A landscape with many valleys, sampled at points; each row gives a point and its height.
A ball rolls from a point to the lowest of its 3 nearest points, and stops where none of them is lower. Distance is the straight distance between rows; heights are no part of it.
(114) (h 3.85): [-56   5 -12 -17 -19  21  19  -2  29 -10  -8  35 -14 -42  36  31 -61 -36
  10 -44]
(813) (h 4.05): [ -1  -5  10 -22 -23  24 -55 -43   0  37 -12   4  62  47   8  -9 -31   3
  59  15]
(692) (h 3.21): [  3 -13 -12  13  58   0  13  12  22   7   5  11   2   6 -13   3  -1 -18
  29 -23]
(382) (h 3.75): [ 48 -49   6  13   6 -23 -31  -4   6 -21  -1 -37  -8  35  12  -3  27  11
 -34  19]
(148) (h 2.11): [-63  46  22 -34 -51 -12  15   6 -18 -28  -2  27  30 -33 -32 -21 -53   3
   9  25]
(42) (h 2.78): [ -8 -21   3 -17  20  -4  10  16  17   0  -1  -4  10 -24 -25   3  15   2
  24 -30]
(436) (h 0.19): [ 16  48 -13   1 -20  -9  30 -13 -30 -60  -9 -17 -37   6  -8 -11  28  47
 -26  46]
(769) (h 1.91): [-32  -9  30 -38 -27 -29 -42  -4  24 -17  -1   7  50  -6 -13  -1 -26  -1
 -23  20]
(733) (h 1.84): [-47  -1  27 -43 -22 -16 -10   8  -4  -4   6  13  55 -31   7 -37 -39   0
  13  23]
(868) (h 3.80): [ 53 -16  -3  40  12  -7 -25  -9  -5  -1 -17 -49   6  10  18 -53  30 -17
 -31  15]
(527) (h 2.19): [-17   1  12 -41 -28 -32  11  13   8 -30  -2   8   6 -14 -50 -11   5  -1
 -24  22]
(213) (h 4.20): [ 48  -2 -21  15  40  45  56  28 -33  -4  16 -21  -4  -6  -6   9  -1 -28
   2 -17]
(411) (h 6.01): [ 12  37 -17  10  15  34  47  47   9  21  -1  17 -43 -55   2  14 -14 -18
 -21  10]
(9) (h 3.62): [ 21 -44  16  -8  19 -29 -24  -1  -2 -26 -16 -33   0   1 -25   6  14   5
 -28  18]
(842) (h 2.34): [-18   1  26 -20 -13  -6 -46 -24  29  18   6 -15  61  -1  -3   0 -25  18
  44 -18]
(44) (h 3.86): [ 56 -13 -22   3  -3 -12 -11  -4  -5 -30  -5 -48   9  -1  12 -15  42 -13
 -42  34]
(603) (h 2.07): [  6  -2 -35 -45  25 -17 -39 -53 -10  77  -4  27  -6  43   2   0   6   2
  61  -3]
(255) (h 2.63): [ 39  52 -35  15 -18  19  16   1 -26 -50  10   1 -49   3   9  17  -6  73
 -42   5]
(349) (h 5.24): [-25  13  -3   7  28 -15  31  20  24   2  -1  24 -24 -20 -17  18   8 -43
  24 -53]
(221) (h 3.52): [-11 -45  11 -10  -6 -22 -58 -14   5 -16  -9 -34  25  11  -3   2  14  20
   0 -16]
(267) (h 5.26): [-22  25  -4  -8  17   3  31  22  13   4 -22  20 -65 -37  31  17 -19 -45
  -7 -23]
(675) (h 1.67): [-26   3  17 -32  -3  -7 -26   5  -2   0  10  17  64 -29  -2  -8 -10  -9
  17  -8]
(266) (h 3.66): [ 34 -40  43  52  -4 -39 -46 -22   0 -16 -21 -52   0   7   5 -27  35 -25
 -29  12]
(493) (h 1.85): [-14   9  14 -30  -3 -31  30  -8   8   1   2  24 -19 -20 -35  -1   6 -16
 -19  12]
(847) (h 4.06): [  5  -9  34  13 -32 -16 -61 -51  17   8 -10 -15  53  23 -11  26 -13   2
  43  29]
(828) (h 6.65): [ 40  25 -23  -1   8  21  20  18 -44  -5  17  27 -31 -28   9  14  15   5
 -47  -2]
(250) (h 2.81): [-64   2   5 -12 -22  29   1   8  29 -10 -16  25  26 -16  24 -14 -27 -20
  81 -16]
(373) (h 3.67): [ 12 -13  -9  22  36  34  22  25  -8 -13  16   5  11 -16 -23  -9  12 -16
  19 -17]
(817) (h 2.83): [ -1  61   1  25 -14  -6  25  34  25 -18   1  27 -68  -3 -12  11 -31  36
 -25  13]
(875) (h 1.80): [ -2  38   5  -3 -23  -4  18  22   6 -42  17  39 -55  35 -44  11  -9  49
 -12  16]
(458) (h 4.37): [ 63 -18   0  14  17  29  -9   8 -19 -39   2 -27  32   6   4   4  49   5
 -36 -19]
(443) (h 2.13): [-12  -2  12 -31 -12 -34  21  14  -5  -5   6  10 -16  -6 -27   4  19  -8
 -31  -4]
(618) (h 4.07): [ 25 -33 -12  23  49  26   8  -3  -7  36  15 -44   8  41   4 -21  27  14
  -3  14]
(701) (h 3.19): [  1 -26   0  14  34   3  -1  19  12  -1  12 -21   0  23 -33 -16  28  -3
  18  -6]
(447) (h 3.69): [ 21  33  -5  -4  -7  21  44  15 -23 -10 -15  27 -17  -4 -33  18  -2  23
 -41  38]
(223) (h 0.55): [-10  -2 -26 -15   5   1 -30 -32  11  59 -10  29  21  47  26 -25 -16  -1
  67  14]
(756) (h 3.58): [ 17 -49  27  56   9 -15 -20 -21 -10  11  -3 -50 -21  26   3   1  16  10
  -3  12]
(187) (h 2.37): [-36 -25 -13  -1  19 -14 -39 -10  18  40  21  13  34  17  -5  -3  -6  20
  51 -33]
(504) (h 2.00): [-20 -11 -24 -14  28  -8 -38 -10  -1  56  12   1   8  39   9 -30 -11 -22
  61 -14]
(98) (h 4.27): [ 25   6  14  -7 -10  17  20  26  -1 -41   5 -19  16   3   1 -18  39  -9
 -44  30]
(53) (h 3.15): [ -2 -39  -1  12  -4 -15 -42 -27   4  30   5 -41  13  50  15  -3  10  32
  15   5]
(21) (h 2.02): [-25 -15  51 -21 -24  -8 -31 -15  -8  28 -25  -2  56 -20   1 -13 -27  10
  -3  26]
(463) (h 3.49): [ 17 -40  42  23 -10 -35 -35  -8   3   0  -6 -34  20   9   0  26   6  -2
   0   1]
(478) (h 2.35): [  0  39  12  11 -29 -17  24  12 -15 -52 -19  -7 -54  35 -20 -11   4  42
 -34  40]
(749) (h 4.41): [ 33  19 -38   1   1  11  45  11 -16 -18  14   8  12  -2  -4  21  33   8
 -38  11]
(654) (h 3.04): [ -4  15  -7  -4  31  26  42  17  -7 -17  22  13   8 -10   0  26  30 -23
 -25  -2]
(582) (h 6.97): [ 34  26 -25   5  10  34  25  22 -22  15  30   8 -51 -38  38  33   0   7
 -39 -36]
(510) (h 3.41): [  6 -29  10   7  32 -14 -20 -35 -27  65  -4 -12 -14  54  13  -6   5   3
   9  18]
(536) (h 2.36): [-10  17 -11 -37 -13  20 -16 -72   7  83   0  16  28  44  23  -9 -35 -31
  53   3]
(728) (h 2.75): [-57  15  10 -27 -35 -35  41   7 -11  -5  -6  29 -36 -30  -5  12 -12 -17
   3  -4]
(569) (h 0.52): [ 31  50  -2  19 -22  35  -7  35   7 -54   2  26 -47  13 -14  16 -20  72
 -35  27]
(245) (h 2.85): [ -8 -20   1  11  -4 -13 -46 -18  -5  28 -11 -13  38  31  16  10  -9  16
  48 -15]
(35) (h 2.12): [-34  -1 -12 -13   2   5 -20  -7  33  39   1   1   9  20   5 -32 -26   6
  77 -18]
(867) (h 5.79): [-74  14 -11 -36 -47  -8  25  32   3 -13 -22  34 -29 -45  33 -20 -56 -16
  -2 -29]
(56) (h 4.11): [  2  -4 -17  26  59  40  47  20 -12  12  -2  -5 -32 -11 -15  16  12 -17
  22 -32]
(723) (h 7.19): [ 21  43 -59  -4  -2  30  16  64 -25  16  12  35 -60 -46  39   0 -17  16
 -40 -11]
(147) (h 3.25): [ 31  29 -15  15 -16   5  37  13 -42 -29  16  -4 -18  11 -11  -3  23  17
 -48  34]
(599) (h 3.36): [  2 -27  -1  31 -27 -43 -38 -29   2  -1 -14 -39  20  25  -3   9   8  -1
  11  -1]
(782) (h 2.24): [-29   0   6 -14   2 -27   8  -9  13  10  -1  24  11 -45 -11  10   3 -20
   5 -14]
(161) (h 5.80): [-73  18  -2 -11  -4   2  37  13  27   6 -32  15 -42 -34  21  27 -43 -63
   7 -24]
(40) (h 1.28): [-29  -1  17 -12  10  -2 -26  -3  39   5  -2  35  58 -16   9 -13 -38 -13
  55   5]
(578) (h 0.39): [-44  -1  10 -15 -16   8  21  -9  27   1 -24  47  -8 -63  12  -8 -21 -46
  14 -27]
(92) (h 2.61): [-10  13   7 -16 -28 -32  17   6  -7 -35 -18 -23 -26   3 -35 -11  23  24
 -41  25]
(108) (h 3.23): [-54   3   1 -12  -3   3  12   7  31  -4 -26  29 -20 -21  -2   0 -36 -48
  48 -53]
(374) (h 2.46): [ 11  -5  27 -18  18 -15  17  10   1 -11   9 -19 -22  13 -17   4  10 -20
 -26  -4]
(521) (h 4.55): [-51  12  11   4  13  13  45  21  23  13 -21  20 -58 -35   9  26 -18 -44
  26 -46]
(138) (h 2.62): [-36  27   4 -10 -42 -30  28   3 -19 -29   4  31  -7  -2 -59  -2 -18  48
 -15  15]
(594) (h 5.78): [ 39  37 -34 -19  14  28  32  -7 -43  -8  10   4  -5   0  26   5  49  20
 -53   7]
(145) (h 1.70): [ 17  58 -47   6 -13  35   9  26 -22  -3  18  29 -38  -5  10  21 -14  68
 -38  13]
(570) (h 5.61): [ -9  29   9   3  20  -4  45  15  20  18   8  33 -57 -34  -2  27   1 -20
   0 -27]
(690) (h 3.87): [ 61 -37 -16  46  11  17 -24  -9  -8  -8  17 -58  16  29  32 -14  35  13
 -11  16]
(908) (h 3.55): [-20 -16   2  17 -30  -7 -58 -71 -10  42   2  -4  44  42  32   7  -6   4
  41  17]
(797) (h 4.34): [ 33 -12 -26  39  26  41  25   6 -13  -2  29  -5  10  -7   2  30  29  -1
 -16 -23]
(489) (h 3.93): [ 49 -46 -18   6  12  19  -8  -4 -21  19  18 -75   7  34  50 -16  26  11
 -17   0]
(100) (h 1.78): [  7  13  13   5  13   1  44  -2   2  -5   6  38 -14 -21 -18   6  -2 -21
 -27  15]
(459) (h 1.79): [-17 -13   8  -3   6   0 -44 -14  25  21  13  36  53  -1   9 -12 -28  16
  64 -20]
(420) (h 2.96): [ -5 -28  40   4  -5  22 -62 -28  19  21  -2 -12  61   6   9  -2 -30   2
  23  19]
(140) (h 4.74): [ 25 -21 -35  22   8  46  23  17 -37  -1  27 -13  18  -8   2  24  48 -12
  -7 -28]
(129) (h 3.51): [  2 -25  31   1 -23 -41 -45 -41  15 -17 -22 -16  34  -4  -5   0   6   0
  -7  10]
(826) (h 3.74): [ 59 -21  26  17   6 -40 -24  -6  12 -22 -10 -32  -6   0   7 -50  35 -22
 -57  28]
(778) (h 3.96): [ 51 -33  -2  57  22  26   1  19   0 -15  11 -47  15  39   9  -7  25   0
  -4 -19]

Where does a ball stop that starts at each point below?
(847) => (40)
(510) => (40)
(908) => (40)

Call two points neighbours if one is among the 3 nearest of the other. Go from one point of each pair to the other, from neighbour to neighbour, staying as low as possible. Name the highest point that can't be avoided.
(100), (436) => (92)
(569), (436) => (478)
(223), (40) => (187)
(100), (578) => (782)
